A landscape with many valleys, sampled at points; each row gives a point and its height.
From any point a ball takes the steepest step (drop divided by distance) to one of its 4 nearest points. It stops when none of these is lower. Distance is the straight distance between rows; heights are no part of it.
q_85 height 499: [100 136 147 143 137 111 178 100 142 126 112 104 124  83  96 131 134  94
 123 148 151 122 142 143 114 147 125 103 119]
q_431 height 550: [154 113  97 120 134 139 110 136 113 133 120 139 139 176 149 161 159 145
 108 124 119 131 114 143 132  99 117 146 112]
q_228 height 691: [130  92 117 118 152 124  95 101 152 126 103  94 132 238 139 146 126  92
 153 109 136  69 175 148 128 171 115 126 182]
q_331 height 112: [114 116 143 120 138 129  98 126 143 111 115 104 108 189 120 139 122  99
 147 122 133 107 154 129 128 161 147 119 179]
q_466 height 89: [110 124 149 125 131 117 145  92 159 127 113 101  88 170 105 152 129 105
 169 126 149 131 142 139 126 184 117 120 146]
q_511 height 326: [157 119 113 137 108 148 146 173 101 133 162 160 162  46 154 103 108 164
  98 120  93 159 110  93 116  87 136 105  99]
q_15 height 656: [168 123  98 158 121 154 115 159 103 123 135 149 165 140 146 137 149 129
  88 124 116 147  97 110 120  84 119 119  98]
q_94 height 524: [194 132 116 137 121 134 103 169  84 126 125 169 164 110 177 106 135 157
  64 111  85 161  85 103 150  65 113 157  80]
q_687 height 481: [182 111 104 140 113 151 123 175 104 122 146 154 164  80 150  98 137 159
  83 126 106 159 120  93 121  75 131 121  75]
q_976 height 302: [119 162 144 129 115 116 171 138 115 137 129 166 138  30 122 107 108 156
 105 151 132 145 101  77 142  69 125 134  98]
q_563 height 560: [ 95 134 134 133 123 111 170  96 157 123 118 109 113 121  86 146 121  99
 146 147 155 128 140 156 114 169 117 109 128]
q_813 height 314: [170 126  99 151 112 156 125 160 105 123 154 150 158 106 138 114 134 138
  96 122 121 145  98 101 119  76 135 109  96]
q_547 height 206: [119 151 132 121 135 137  97 128 123 114 126 121 114 156 126 113 120 127
 130 112 130 110 136 131 125 152 146 135 147]
q_943 height 432: [174 108 106 143 110 149 134 182 107 130 159 157 155  54 152 101 124 164
  91 131  95 160 112  97 120  79 133 111  91]
q_996 height 551: [155 123  94 129 130 137 115 139 122 134 144 141 142 163 133 144 158 144
 108 123 121 137 108 120 139  87 135 137 113]
q_276 height 539: [149 111  92 124 140 137 100 134 109 133 105 131 137 185 149 156 159 154
 122 111 118 125 129 139 142 103 117 144 115]
q_121 height 159: [101 122 150 130 131 124 130 122 143 120 103 102  99 150 114 145 117  94
 153 120 145 134 141 134 106 166 123 115 144]
q_31 height 189: [117 103 134 119 146 130  96 116 147 106 114 104 125 212 123 143 127 100
 144 117 124  94 164 141 133 165 131 129 187]
q_234 height 382: [153 130  95 130 116 153 124 152 122 128 156 143 144 121 135 117 137 140
 112 128 130 144  95 109 129  85 144 120 111]
q_738 height 527: [186 137 118 136 127 148 102 182  87 114 122 151 170 115 172 117 143 148
  73 111  93 153  99 102 144  69 108 155  72]
q_475 height 158: [121 129 110 121 126 124 124 149 121 145 154 152 131  97 142 121 111 136
 139 131 121 144 102 111 133 101 140 136 117]
q_264 height 211: [122 157 148 119 126 135 100 134 127 117 127 117 103 144 125 105 122 127
 128 119 133 111 141 131 119 153 137 137 137]
q_496 height 264: [107 147 143 122 119 115 162 148 115 139 130 170 140  55 137 115 107 143
 122 148 127 158 105 101 146  85 121 137 116]
q_810 height 229: [138 152 129 124 104 146 164 156 100 133 164 169 146  39 152 121 106 171
  95 125  97 156 100  99 135  90 135 115 103]
q_465 height 212: [144 136 123 132 105 153 162 160 101 135 167 163 153  39 155 114 104 168
  97 119  91 150  93  99 125  88 134 107  97]
q_106 height 117: [104 118 149 131 126 119 146  90 157 133 114  96  88 172 103 153 123 101
 166 125 151 136 134 134 123 182 120 120 146]
q_508 height 280: [109 133 161 128 142 112 159 120 143 127 114 110 125  77 109 129 132 105
 127 142 136 125 146 142 114 138 120 126 112]
q_448 height 272: [113 132 163 114 134 117 152 127 143 134 115 114 114  82 124 123 123 118
 125 142 134 126 135 141 112 146 127 134 112]
q_595 height 517: [126  99 123 120 148 133  99 109 155 112 109  99 136 224 131 145 128  99
 156 113 127  84 164 144 127 164 124 127 189]
q_533 height 168: [119 133 168 118 130 102 148 118 132 141 128 144 128  79 130 102 125 132
 112 143 121 137  99 140 119 127 118 144 115]
q_908 height 104: [105 121 157 131 132 124 126 115 146 119 105 100 101 164 116 144 119  93
 156 121 139 132 141 135 115 171 129 108 156]
q_50 height 279: [154 119 117 134 108 144 152 170  97 134 165 168 160  34 158 110 114 175
  92 128  87 164 111 102 116  84 143 107  95]
q_804 height 96: [147 130 119 132 109 131 158 167  89 134 170 170 151  25 150 115 111 174
  91 129  78 159 100  95 124  83 136 105 100]
q_313 height 335: [ 85 122 142 140 133 111 144  62 163 153 109  91 101 140  79 130 134 109
 178 143 164  94 191 170 124 200 109 133 158]
q_359 height 532: [187 139 111 132 132 141  99 179  74 122 120 160 172 119 184 113 136 156
  65 105  81 156  86 110 151  74 108 155  82]
q_260 height 451: [140 106 121 105 149 132  87 122 141 113 108 100 135 219 127 146 121 110
 139 118 147  86 172 146 142 155 123 143 173]
q_216 height 519: [186  99 104 129 108 143 120 180 107 132 149 167 157  67 145  91 132 170
  79 131 101 165 107  90 121  74 132 137  74]
q_70 height 248: [115 141 157 121 139 127 136 132 140 129 104 108 106 112 118 138 118  99
 144 130 150 127 143 137 100 152 125 118 123]
q_146 height 148: [113 127 147 120 141 126  98 131 138 115 116  99 111 180 116 138 121 101
 143 121 133 118 160 127 120 158 144 116 166]
q_37 height 435: [165 128 100 147 117 158 121 157 103 123 155 140 163 130 140 126 143 135
 102 122 121 141  98 107 119  80 128 113  99]
q_229 height 468: [149 161 146 122 101 119 180 133  99 138 150 178 142   4 133 117 104 174
  84 147 104 158  91  81 126  78 123 119  84]
q_584 height 368: [116 158 138 122 112 125 175 147 116 141 142 164 140  39 132 118 106 153
 114 136 118 147  97  88 150  77 126 133 109]
q_188 height 69: [112 122 158 128 135 120 139  91 155 127 115  93  90 191 109 156 142 103
 174 109 132 117 143 134 130 184 121 121 161]
q_419 height 456: [ 91 141 130 117 120 104 179  84 173 128 134 111 112 114  73 138 139 106
 135 159 158 121 143 146 126 165 127 115 138]
q_745 height 561: [156 120 103 135 128 144 109 147 111 121 124 135 156 182 150 164 149 138
  97 122 106 143  95 129 119  93 105 136 110]
q_548 height 508: [194 121 115 140 118 151 107 179  93 124 135 151 164  98 154 116 149 149
  83 119 103 151 105  95 135  70 116 137  74]
q_940 height 488: [169 107 107 127 113 136 139 181 103 132 161 164 156  39 155  97 115 172
  88 128  85 168 114  96 121  73 139 109  94]
q_923 height 253: [103 133 151 126 140 125 156 123 134 126 107 105 114 103 113 139 119  99
 133 141 147 126 144 144 105 153 124 115 120]
q_399 height 664: [169 132 109 145 129 143 102 187  88 120 115 139 177 145 166 146 144 135
  84 124 109 152 110 118 121  84 107 135 100]
q_147 height 249: [115 107 135 121 146 130  96 125 143 106 112 107 130 198 120 141 128 103
 142 122 128  95 162 136 132 168 139 128 181]
q_920 height 81: [112 113 153 131 135 132 121 110 148 115 110 101 102 196 119 143 127  92
 160 112 125 111 143 123 120 176 140 114 180]
q_800 height 235: [132 144 134 129 127 126 101 123 129 130 133 131 110 115 148 108 116 135
 131 116 121 120 117 131 116 147 147 132 128]
q_158 height 273: [168 122  96 148 113 159 130 170 104 130 162 152 159  76 152  99 122 149
  98 123 115 143 103  99 118  85 132 107  89]
q_60 height 169: [110 125 144 115 139 131  99 135 141 101 118 104 115 191 121 133 121 100
 136 125 130 110 160 130 128 154 136 126 172]
q_742 height 106: [112 110 153 127 149 132 126  98 155 119 107  94  98 212 121 149 140  96
 166 108 120 107 143 136 131 189 130 113 179]
q_704 height 433: [134 127  98 139 129 114 103 127 121 139 134 134 125 137 139 117 136 140
 134 127 118 119 126 119 123 114 154 140 138]
q_610 height 83: [107 120 152 136 129 123 136 104 151 124 117 102  95 175 108 153 124  93
 161 122 138 132 142 131 116 179 127 113 154]
q_144 height 127: [111 131 139 135 123 109 126 129 124 150 137 150 126  91 149 106 108 135
 137 134 122 140  94 128 126 121 129 140 125]
q_84 height 143: [116 130 114 122 121 119 111 136 118 147 145 145 133  95 148 111 112 138
 145 131 116 137 110 113 130 102 144 144 126]
q_119 height 225: [ 88 120 143 139 125 102 149  72 170 150 114  95  95 148  84 139 136 118
 184 144 160 101 186 161 134 194 111 134 152]
q_204 height 131: [106 130 150 135 117 105 142 126 115 149 133 157 137  74 148 107 109 128
 131 147 121 152  94 132 132 116 122 141 121]
q_187 height 122: [119 145 129 117 117 137 156 155 117 135 156 162 136  59 151 122 100 147
 118 134 123 155  96 103 141  81 130 131 107]
q_136 height 98: [128 136 111 117 124 140 134 161 120 140 169 147 137  92 146 116 112 143
 127 132 125 151  95 107 143  89 147 127 113]
q_599 height 313: [ 98 128 136 122 124 103 167  84 168 129 114 100 103 140  85 146 128 109
 159 145 158 127 148 150 133 171 115 121 141]
q_223 height 251: [118 135 166 123 126  98 156 107 142 138 134 150 134  65 113  98 121 131
 107 153 128 140 107 135 124 118 114 139 108]
q_428 height 531: [164 128  96 136 122 148 115 153 111 123 148 142 152 148 128 134 142 134
  94 128 120 140  91 115 134  83 132 128 106]
q_205 height 190: [134 121 106 126 138 147  82 115 103 109 116 116 139 210 133 143 120 125
 126 107 150  99 146 173 149 152 114 142 143]
q_939 height 284: [171 122 103 151 114 161 122 163 108 123 155 142 161 102 142 113 131 143
  96 124 115 143 102 102 117  80 129 108  95]
q_362 height 130: [106 121 145 125 132 109 148  87 166 134 110  96  92 163  93 154 136 110
 169 132 156 136 144 150 131 185 114 122 141]
q_386 height 583: [138  94 115 112 153 131  83 104 144 126 106  86 138 243 137 150 127  99
 165 107 142  78 178 149 135 161 106 137 170]
q_518 height 483: [153 121  93 121 126 138 110 142 118 128 156 142 135 139 136 127 143 139
 114 129 124 137 104 114 135  85 152 131 110]
q_836 height 192: [143 118  92 141 140 141  88 117  87 122 102 117 139 191 143 159 141 138
 137 108 134 107 153 167 137 125 118 131 126]
q_8 height 80: [124 149 122 112 117 146 167 159 111 137 160 162 142  49 150 121 107 155
 110 126 112 146  93 104 144  88 132 120 105]
q_243 height 523: [155 121  94 122 129 130 107 139 109 130 138 136 135 147 129 132 150 143
 115 127 122 136 109 117 134  82 145 136 117]
q_24 height 559: [162 122  99 124 131 145 113 139 118 125 137 141 146 170 137 154 158 146
  97 128 118 145 103 130 123  88 121 136 110]
q_549 height 307: [143 120  95 136 138 134  92 119 105 127 113 135 138 169 145 143 153 151
 127 120 119 117 144 144 138 112 138 139 127]
q_846 height 345: [122 121 131 108 144 137  85 121 136 104 113 108 129 200 125 135 125 110
 137 133 137 100 165 137 133 158 133 136 174]
q_768 height 397: [126 160 142 122 107 129 175 149 102 138 153 171 140  28 145 122 103 168
  95 131 111 150  96  96 140  78 127 122  99]
q_702 height 558: [150 121  83 121 136 130 106 124 118 129 123 137 138 167 136 147 164 145
 115 127 116 134 122 132 137  95 137 141 118]
q_491 height 360: [104 149 154 143 116 105 162 128 122 136 127 163 139  55 126 100 112 138
 119 158 134 152 100 100 130  87 123 129 112]
q_333 height 322: [111 153 149 144 113 109 173 133 116 139 122 168 142  36 126 102 110 146
 111 158 132 152 108  81 138  72 122 129 108]
q_618 height 525: [142  97 120 102 147 128  77 120 137 119 114  97 136 231 131 154 125 104
 144 112 152  85 177 152 141 164 111 146 168]
q_269 height 455: [117 112 141 129 146 137 113  97 156 118 105  96 110 219 128 138 144  96
 158 113 119  92 155 150 137 184 128 124 183]
q_54 height 498: [ 88 141 133 139 123 117 180  88 154 118 133 109 121 100  76 129 132  96
 139 152 147 117 134 142 121 162 130 110 128]
q_372 height 68: [141 134  99 141 139 135  92 109 102 123 107 127 139 177 136 133 141 140
 129 114 131 103 143 156 141 134 125 136 139]
q_801 height 296: [136 128 108 118 137 144  83 116 122 101 118 120 136 198 121 141 127 132
 124 115 146  92 151 160 143 148 121 142 150]
q_814 height 412: [ 83 138 129 118 128  93 171  95 171 136 129 111 106 119  65 133 138 109
 164 159 154 119 160 147 138 171 125 125 150]
q_569 height 88: [111 117 163 123 146 133 130  93 160 123 113  90  93 208 116 149 148 103
 177 103 126 105 150 143 140 191 134 126 171]
q_862 height 625: [134  95 116 123 158 133  93  99 150 124 102  90 134 243 137 141 136  90
 166 108 137  74 166 155 125 174 106 127 182]
q_348 height 54: [108 118 162 126 144 129 138  92 160 124 109  89  78 200 114 150 155 103
 185 105 134 113 157 139 145 190 120 130 167]
q_224 height 346: [128 106 125 107 139 130  93 123 144 101 111 103 137 209 123 138 128 110
 140 127 144  92 176 148 135 151 132 139 177]
q_56 height 224: [104 133 154 125 136 129 115 136 139 116 106 100 101 149 125 136 116  99
 150 131 141 131 148 123 110 165 133 125 148]
q_83 height 250: [ 91 121 151 139 133 109 137  69 156 156 106  84  91 155  86 143 132 112
 188 134 168 104 187 162 127 192 108 130 148]
q_135 height 223: [131 144 122 119 141 135  89 125 122 102 122 120 129 183 121 122 132 132
 125 117 141  94 151 152 140 152 136 136 152]
q_308 height 419: [146 127  92 127 126 115 101 137 118 142 145 138 127 134 138 125 147 139
 124 126 116 131 118 114 139  97 154 138 129]
q_752 height 485: [141 149 139 129 109 128 172 147  90 136 153 176 148  15 148 121 104 177
  87 127  93 156  90  90 122  80 127 104  99]
q_88 height 245: [111 142 156 119 137 133 119 139 139 120 108 104 108 127 125 131 120 110
 143 122 144 121 143 138 108 159 128 130 131]
q_798 height 621: [176 128 114 146 130 148  98 187  91 121 115 146 179 130 168 134 145 133
  80 125 109 145 111 112 131  75 110 139  91]
q_459 height 423: [ 95 127 141 126 124 110 160  99 153 127 109 102 112 137 100 149 118 101
 149 136 155 132 139 154 117 168 119 114 136]
q_869 height 232: [117 139 168 109 139 111 148 125 141 139 125 129 122  82 128 109 128 129
 120 137 128 123 124 145 117 137 119 139 107]
q_439 height 66: [ 98 128 139 123 117 111 168  85 164 127 113 100 105 135  90 147 130 104
 155 142 157 133 140 151 123 172 112 115 139]
q_295 height 624: [144 126  94 135 134 125 105 130 118 133 139 138 128 144 133 134 153 148
 122 120 122 131 126 127 130 101 147 142 125]
q_112 height 462: [104 126 147 138 132 119 170 102 146 125 124 104 129  73  94 125 135  98
 122 154 144 117 145 134 113 140 133 102 118]
q_221 height 526: [137 131  98 138 133 120 102 115 110 133 127 131 130 144 148 125 144 142
 128 112 118 113 140 130 136 115 150 140 137]
q_685 height 512: [202 114 113 138 117 139 108 165  96 121 127 169 159  94 164 101 137 164
  63 119  95 160  87  92 148  68 111 148  69]
q_79 height 109: [107 132 167 136 122 106 162 110 131 137 130 160 129  56 111  89 119 135
 109 155 126 144  99 112 124 108 115 132 107]
q_740 height 287: [ 98 123 151 126 123 122 142  98 149 130 108 102  97 156 104 151 117  98
 153 131 151 135 139 142 110 176 118 114 145]
q_45 height 142: [106 136 158 131 124 101 152 118 127 148 132 156 138  71 133 102 107 131
 123 146 128 145  96 139 123 117 118 137 117]
q_532 height 587: [166 128 103 150 127 147 103 163 101 119 129 142 169 159 152 154 147 127
  90 122 105 145 101 120 121  83 118 124 105]
q_272 height 183: [105 131 149 127 130 125 140 121 141 121 103 108 104 140 112 145 109  92
 149 122 145 132 137 139 110 167 121 109 142]
q_443 height 55: [132 138 107 120 110 152 147 160 115 134 168 153 138  73 149 114 110 153
 118 130 112 150  85 111 140  86 143 120 106]
q_998 height 285: [ 76 125 140 137 126 103 152  64 170 150 117  99  98 134  73 126 129 116
 176 151 154  85 191 170 124 200 116 123 160]
q_46 height 222: [120 142 142 117 130 135 104 138 140 107 120 109 104 149 125 120 115 108
 134 121 132 118 150 124 116 149 139 125 145]
q_182 height 76: [110 119 158 132 135 127 130  98 153 122 106  99  92 191 112 147 131  97
 158 115 127 124 139 127 125 179 130 115 166]
q_824 height 77: [104 127 160 139 142 121 133  86 160 141 108  81  77 180 102 152 144 107
 194 112 153 115 171 145 144 191 121 137 152]
q_550 height 74: [111 112 141 131 142 130 111 112 144 112 108 103 106 199 127 143 128  96
 148 114 123 101 151 130 124 173 135 118 182]
q_564 height 361: [115 124 164 129 139 106 163 112 140 132 128 121 126  59  95 110 141 114
 116 157 134 125 144 131 115 127 136 124 112]
q_773 height 278: [147 134 103 131 112 160 133 159 113 133 172 147 142 101 142 103 121 145
 115 119 121 149  90 103 127  88 142 119 100]
q_788 height 236: [100 130 152 127 134 127 137 131 143 124 102 105 112 120 117 142 113  94
 145 133 149 134 143 139 102 155 120 114 131]
q_336 height 480: [159 127  98 134 119 147 119 140 115 125 158 138 149 140 138 129 142 134
 103 128 127 144  95 111 132  83 142 127 107]
q_580 height 541: [191 134 117 140 127 145 105 191  94 124 118 150 165 116 166 127 147 142
  75 120 102 153 109 101 132  69 108 145  80]
q_938 height 562: [155 124 102 137 125 144 111 152 106 115 129 142 157 164 147 158 148 138
  88 125 112 151  96 134 125  86 113 124 111]
q_519 height 420: [138 158 144 122 110 119 180 136 110 136 138 167 134  21 122 121 106 167
  94 145 124 156  91  72 135  70 121 125  97]
q_782 height 736: [116  97 134 128 150 138 106 102 159 117 100  94 116 227 129 143 138  96
 164 107 122  83 160 145 129 180 120 119 185]
q_9 height 175: [131 129  97 119 116 134 123 152 121 138 160 137 125  95 141 119 114 140
 134 128 127 154 101  97 139  91 151 137 116]
q_275 height 247: [113 134 169 119 138 103 151 116 142 136 111 121 113  74 117 112 130 124
 122 146 126 127 130 140 113 140 119 137 111]
q_531 height 404: [127 124 134 106 143 135  86 132 128  96 119 118 130 198 119 131 124 118
 127 118 144  94 159 150 144 150 132 141 164]
q_186 height 155: [104 114 144 126 124 103 150  79 168 141 107  94  84 147  83 149 135 112
 173 138 158 126 164 154 138 191 112 131 144]
q_315 height 153: [119 134 139 126 122 117 115 123 129 141 130 140 116 107 147 104 113 133
 133 126 123 127 102 134 115 139 135 143 123]
q_753 height 133: [108 131 126 125 120 116 133 143 115 156 144 150 135  79 159 112 106 137
 144 142 122 148  97 116 138  99 138 143 123]
q_286 height 221: [126 153 128 117 134 137  95 126 128 105 124 119 112 167 129 112 128 129
 125 114 139 106 142 145 128 148 147 137 154]
q_267 height 150: [110 139 124 123 119 124 145 148 119 148 154 154 139  78 150 115 108 139
 138 138 121 147 103 107 140  87 135 133 121]
q_382 height 191: [111 136 161 122 129 105 134 124 130 136 122 142 127  81 142 108 119 128
 127 137 120 131 104 138 112 139 124 146 114]
q_352 height 495: [195 115 104 147 122 153 111 178 101 123 140 152 163  92 155  99 138 154
  78 123 109 157 109  93 129  70 123 130  76]
q_765 height 274: [146 132 101 125 112 162 140 159 117 135 164 154 155  87 149 107 119 151
 109 121 112 142  95 107 124  91 136 106 102]
q_366 height 154: [134 145 118 139 128 132  92 117 105 126 121 131 127 152 136 110 137 135
 125 116 125 101 131 131 125 139 149 132 140]
q_802 height 282: [145 127  98 139 141 124  97 117 106 122 122 134 128 157 139 126 151 142
 129 121 120 106 139 140 133 122 147 136 139]
q_401 height 549: [153 113  94 122 136 143 108 134 116 127 117 131 137 180 150 163 158 152
 114 113 109 137 117 147 135  99 113 140 109]
q_354 height 271: [164 124 101 143 116 160 134 163 105 124 161 149 158  76 150 111 121 153
 102 119 115 144 100 101 125  89 135 103  94]
q_709 height 672: [178 126 105 156 124 154 113 175  97 121 128 142 170 117 149 125 147 137
  85 126 116 151 104 106 123  77 118 124  92]
q_346 height 170: [102 142 145 129 122 104 153 143 117 145 134 166 142  62 145 109 101 138
 126 151 125 150 105 112 141  91 126 135 122]
q_222 height 422: [ 91 133 137 122 122  98 174  84 172 125 125 108 110 127  75 139 130 107
 154 157 155 129 139 157 134 168 119 118 144]
q_61 height 139: [133 131  93 145 134 135  94 115 105 123 113 131 132 166 141 128 150 142
 127 114 123 103 143 147 135 127 139 135 134]
q_23 height 309: [ 74 128 144 139 125  96 155  69 175 140 115 103  99 124  71 127 135 114
 176 153 152  78 183 164 123 194 121 127 167]
q_577 height 375: [ 82 123 129 121 125  87 162  80 173 138 122 113 103 120  70 135 138 114
 167 161 153 119 170 152 136 180 124 133 152]
q_59 height 180: [120 126 114 135 121 113 105 125 119 146 139 139 123 114 150 110 126 134
 142 123 118 121 113 117 123 123 149 135 135]
q_673 height 75: [117 140 115 111 113 142 153 163 117 138 160 155 141  74 145 120 107 154
 125 130 119 151  95 105 146  86 144 132 112]
q_858 height 182: [112 130 157 118 140 138 103 141 138 112 117 107 104 158 121 128 113 106
 148 120 138 120 148 126 117 157 137 121 162]
q_890 height 202: [124 135 170 113 136 112 149 117 139 138 126 135 120  77 129 107 121 123
 118 140 128 133 116 147 112 141 117 139 111]
q_699 height 254: [113 124 132 113 142 126  96 133 136  99 121 106 123 198 119 132 127 108
 137 126 139  99 162 134 134 155 141 128 173]
q_452 height 520: [ 99 137 142 137 128 115 174 100 148 124 120 108 122 100  89 142 132  95
 128 148 151 124 136 148 118 154 123 101 122]
q_780 height 556: [163 127  98 136 125 142 114 140 112 123 142 140 155 158 139 145 152 135
  96 128 116 136  99 122 127  86 120 132 105]
q_318 height 205: [131 129 101 116 120 134 116 148 127 138 157 141 131 110 140 119 123 137
 136 131 122 143 104 110 135  96 142 133 116]
q_821 height 351: [117 126 173 131 119  98 157 109 139 133 134 151 127  61 109  85 118 130
 104 156 126 137 105 124 125 112 120 131 109]
q_467 height 453: [149 116  86 135 138 132  98 130 110 126 115 133 127 167 138 146 158 150
 127 122 117 117 138 145 142 105 128 144 119]
q_985 height 290: [129 125  89 128 120 120 109 136 120 142 153 135 127 123 140 118 133 140
 139 125 119 136 116 107 131 103 154 138 125]
q_417 height 228: [ 96 127 135 119 127  99 160  83 171 140 115 102  94 142  83 142 133 113
 169 146 157 130 153 152 129 186 114 128 145]
q_989 height 187: [135 145 127 131 130 131  94 125 119 122 130 129 111 146 138 108 124 137
 128 113 125 105 131 136 116 151 148 138 138]
q_270 height 261: [132 140 113 139 124 124  98 117 111 127 133 134 119 142 145 108 132 139
 128 115 125 112 132 132 122 129 151 132 133]
q_887 height 337: [101 124 136 118 121 104 163  93 169 136 122 101  99 138  87 149 128 100
 158 145 156 132 147 156 129 178 115 117 138]
q_500 height 111: [140 139 105 134 134 133  98 115 113 101 117 128 135 166 136 120 136 134
 123 111 131  95 145 149 134 143 140 136 143]
q_472 height 431: [128 120 121 112 139 137  89 128 132 102 122 108 132 208 121 138 122 117
 126 116 142  95 157 152 145 150 128 140 167]
q_763 height 107: [101 119 149 140 135 114 143  87 161 143 107  90  82 162  88 147 146 117
 189 120 161 115 183 156 135 191 116 138 146]
q_329 height 266: [118 132 171 120 133  98 155 111 144 138 129 133 123  65 113 105 132 130
 115 150 133 128 121 135 120 135 118 138 107]
q_954 height 608: [144 116  86 134 135 124  99 122 114 130 127 138 136 153 139 140 159 150
 119 120 114 120 132 127 137  97 145 143 119]
q_281 height 65: [128 140 107 118 114 150 144 152 111 141 164 149 142  85 145 114 111 152
 119 125 118 147  95 103 143  86 138 127 105]
q_829 height 263: [152 123 107 135 107 153 151 166 100 133 170 152 154  54 155 105 113 164
 100 128 100 149 103  99 120  86 139 105  98]
q_915 height 204: [144 132 124 126 106 141 159 164  95 134 169 170 153  38 152 122 101 175
  94 126  84 155 101  99 126  89 130 104 102]
q_546 height 244: [144 110 112 112 145 142  82 121 118 110 117 106 139 215 127 149 120 121
 129 106 155  96 155 166 148 154 110 146 155]
q_946 height 281: [101 120 144 120 128 109 160  91 165 132 116  98  97 151  93 150 125 101
 161 131 162 130 143 151 122 178 115 118 142]
q_247 height 262: [ 99 128 148 136 132 122 148 118 143 129 105 105 108 118 106 146 115  95
 141 140 158 133 141 141  99 156 118 114 129]
q_626 height 333: [ 77 122 132 130 130  95 160  78 172 141 118 108 101 121  73 131 146 116
 177 158 153 103 182 158 125 187 122 129 165]
q_218 height 137: [125 132 122 130 127 112 115 129 125 147 139 136 118  99 149 107 121 136
 135 122 116 129 100 127 114 133 140 143 128]
q_483 height 95: [110 155 152 129 119 114 169 141 118 135 128 168 140  39 128 111 113 151
 114 151 131 149 103  91 145  70 124 132 102]
q_300 height 283: [118 144 153 115 129 129 123 133 143 129 117 114 101 105 138 119 117 117
 135 127 132 121 127 135 107 154 132 136 116]
q_925 height 44: [130 147 116 116 109 155 162 159 110 143 167 152 149  58 154 115 103 157
 114 120 109 147  90 105 139  93 134 123 104]
q_901 height 294: [116 141 165 112 140 126 143 135 144 136 114 116 109  98 128 124 126 115
 129 128 139 124 137 142 110 142 120 129 116]
q_986 height 134: [110 120 148 125 137 130 104 125 138 112 109 100 111 177 119 143 124  94
 149 123 134 123 151 124 113 160 137 119 170]
q_732 height 78: [111 122 158 126 134 114 142  93 163 132 111  92  81 177  99 153 130 106
 176 113 146 128 146 142 129 186 119 126 152]
q_203 height 138: [137 122 105 136 133 145  86 114  95 119 106 120 141 201 134 148 127 132
 133  99 143 102 147 170 143 142 117 138 137]
q_133 height 312: [123 141 145 113 139 140  91 132 131 105 121 114 118 178 119 125 127 117
 132 119 137 108 154 136 129 152 148 127 161]

Where does a ball stop that starts at each point below?
q_85: q_144
q_901: q_144
q_264: q_372
q_300: q_348
q_996: q_144
q_518: q_925
q_547: q_372
q_216: q_804
q_401: q_372
q_472: q_372

Call two points neighbours if one is among the 4 nearest of the other. Go from one point of each pair to the other, from neighbour to neighbour, staying as low as possible. Name the highest point that can't be avoided.
q_925 / q_348: q_800
q_804 / q_925: q_810
q_372 / q_550: q_46
q_925 / q_144: q_267
q_372 / q_439: q_946
q_483 / q_144: q_496
q_348 / q_550: q_920
q_79 / q_144: q_45

Write out the way that a ball takes from each point below.
q_788: q_272, q_908, q_610, q_182, q_188, q_348
q_121: q_908, q_610, q_182, q_188, q_348
q_448: q_869, q_890, q_533, q_45, q_204, q_144
q_431: q_276, q_549, q_61, q_372
q_247: q_272, q_908, q_610, q_182, q_188, q_348
q_702: q_467, q_549, q_61, q_372
q_106: q_466, q_732, q_188, q_348
q_386: q_618, q_546, q_205, q_203, q_372
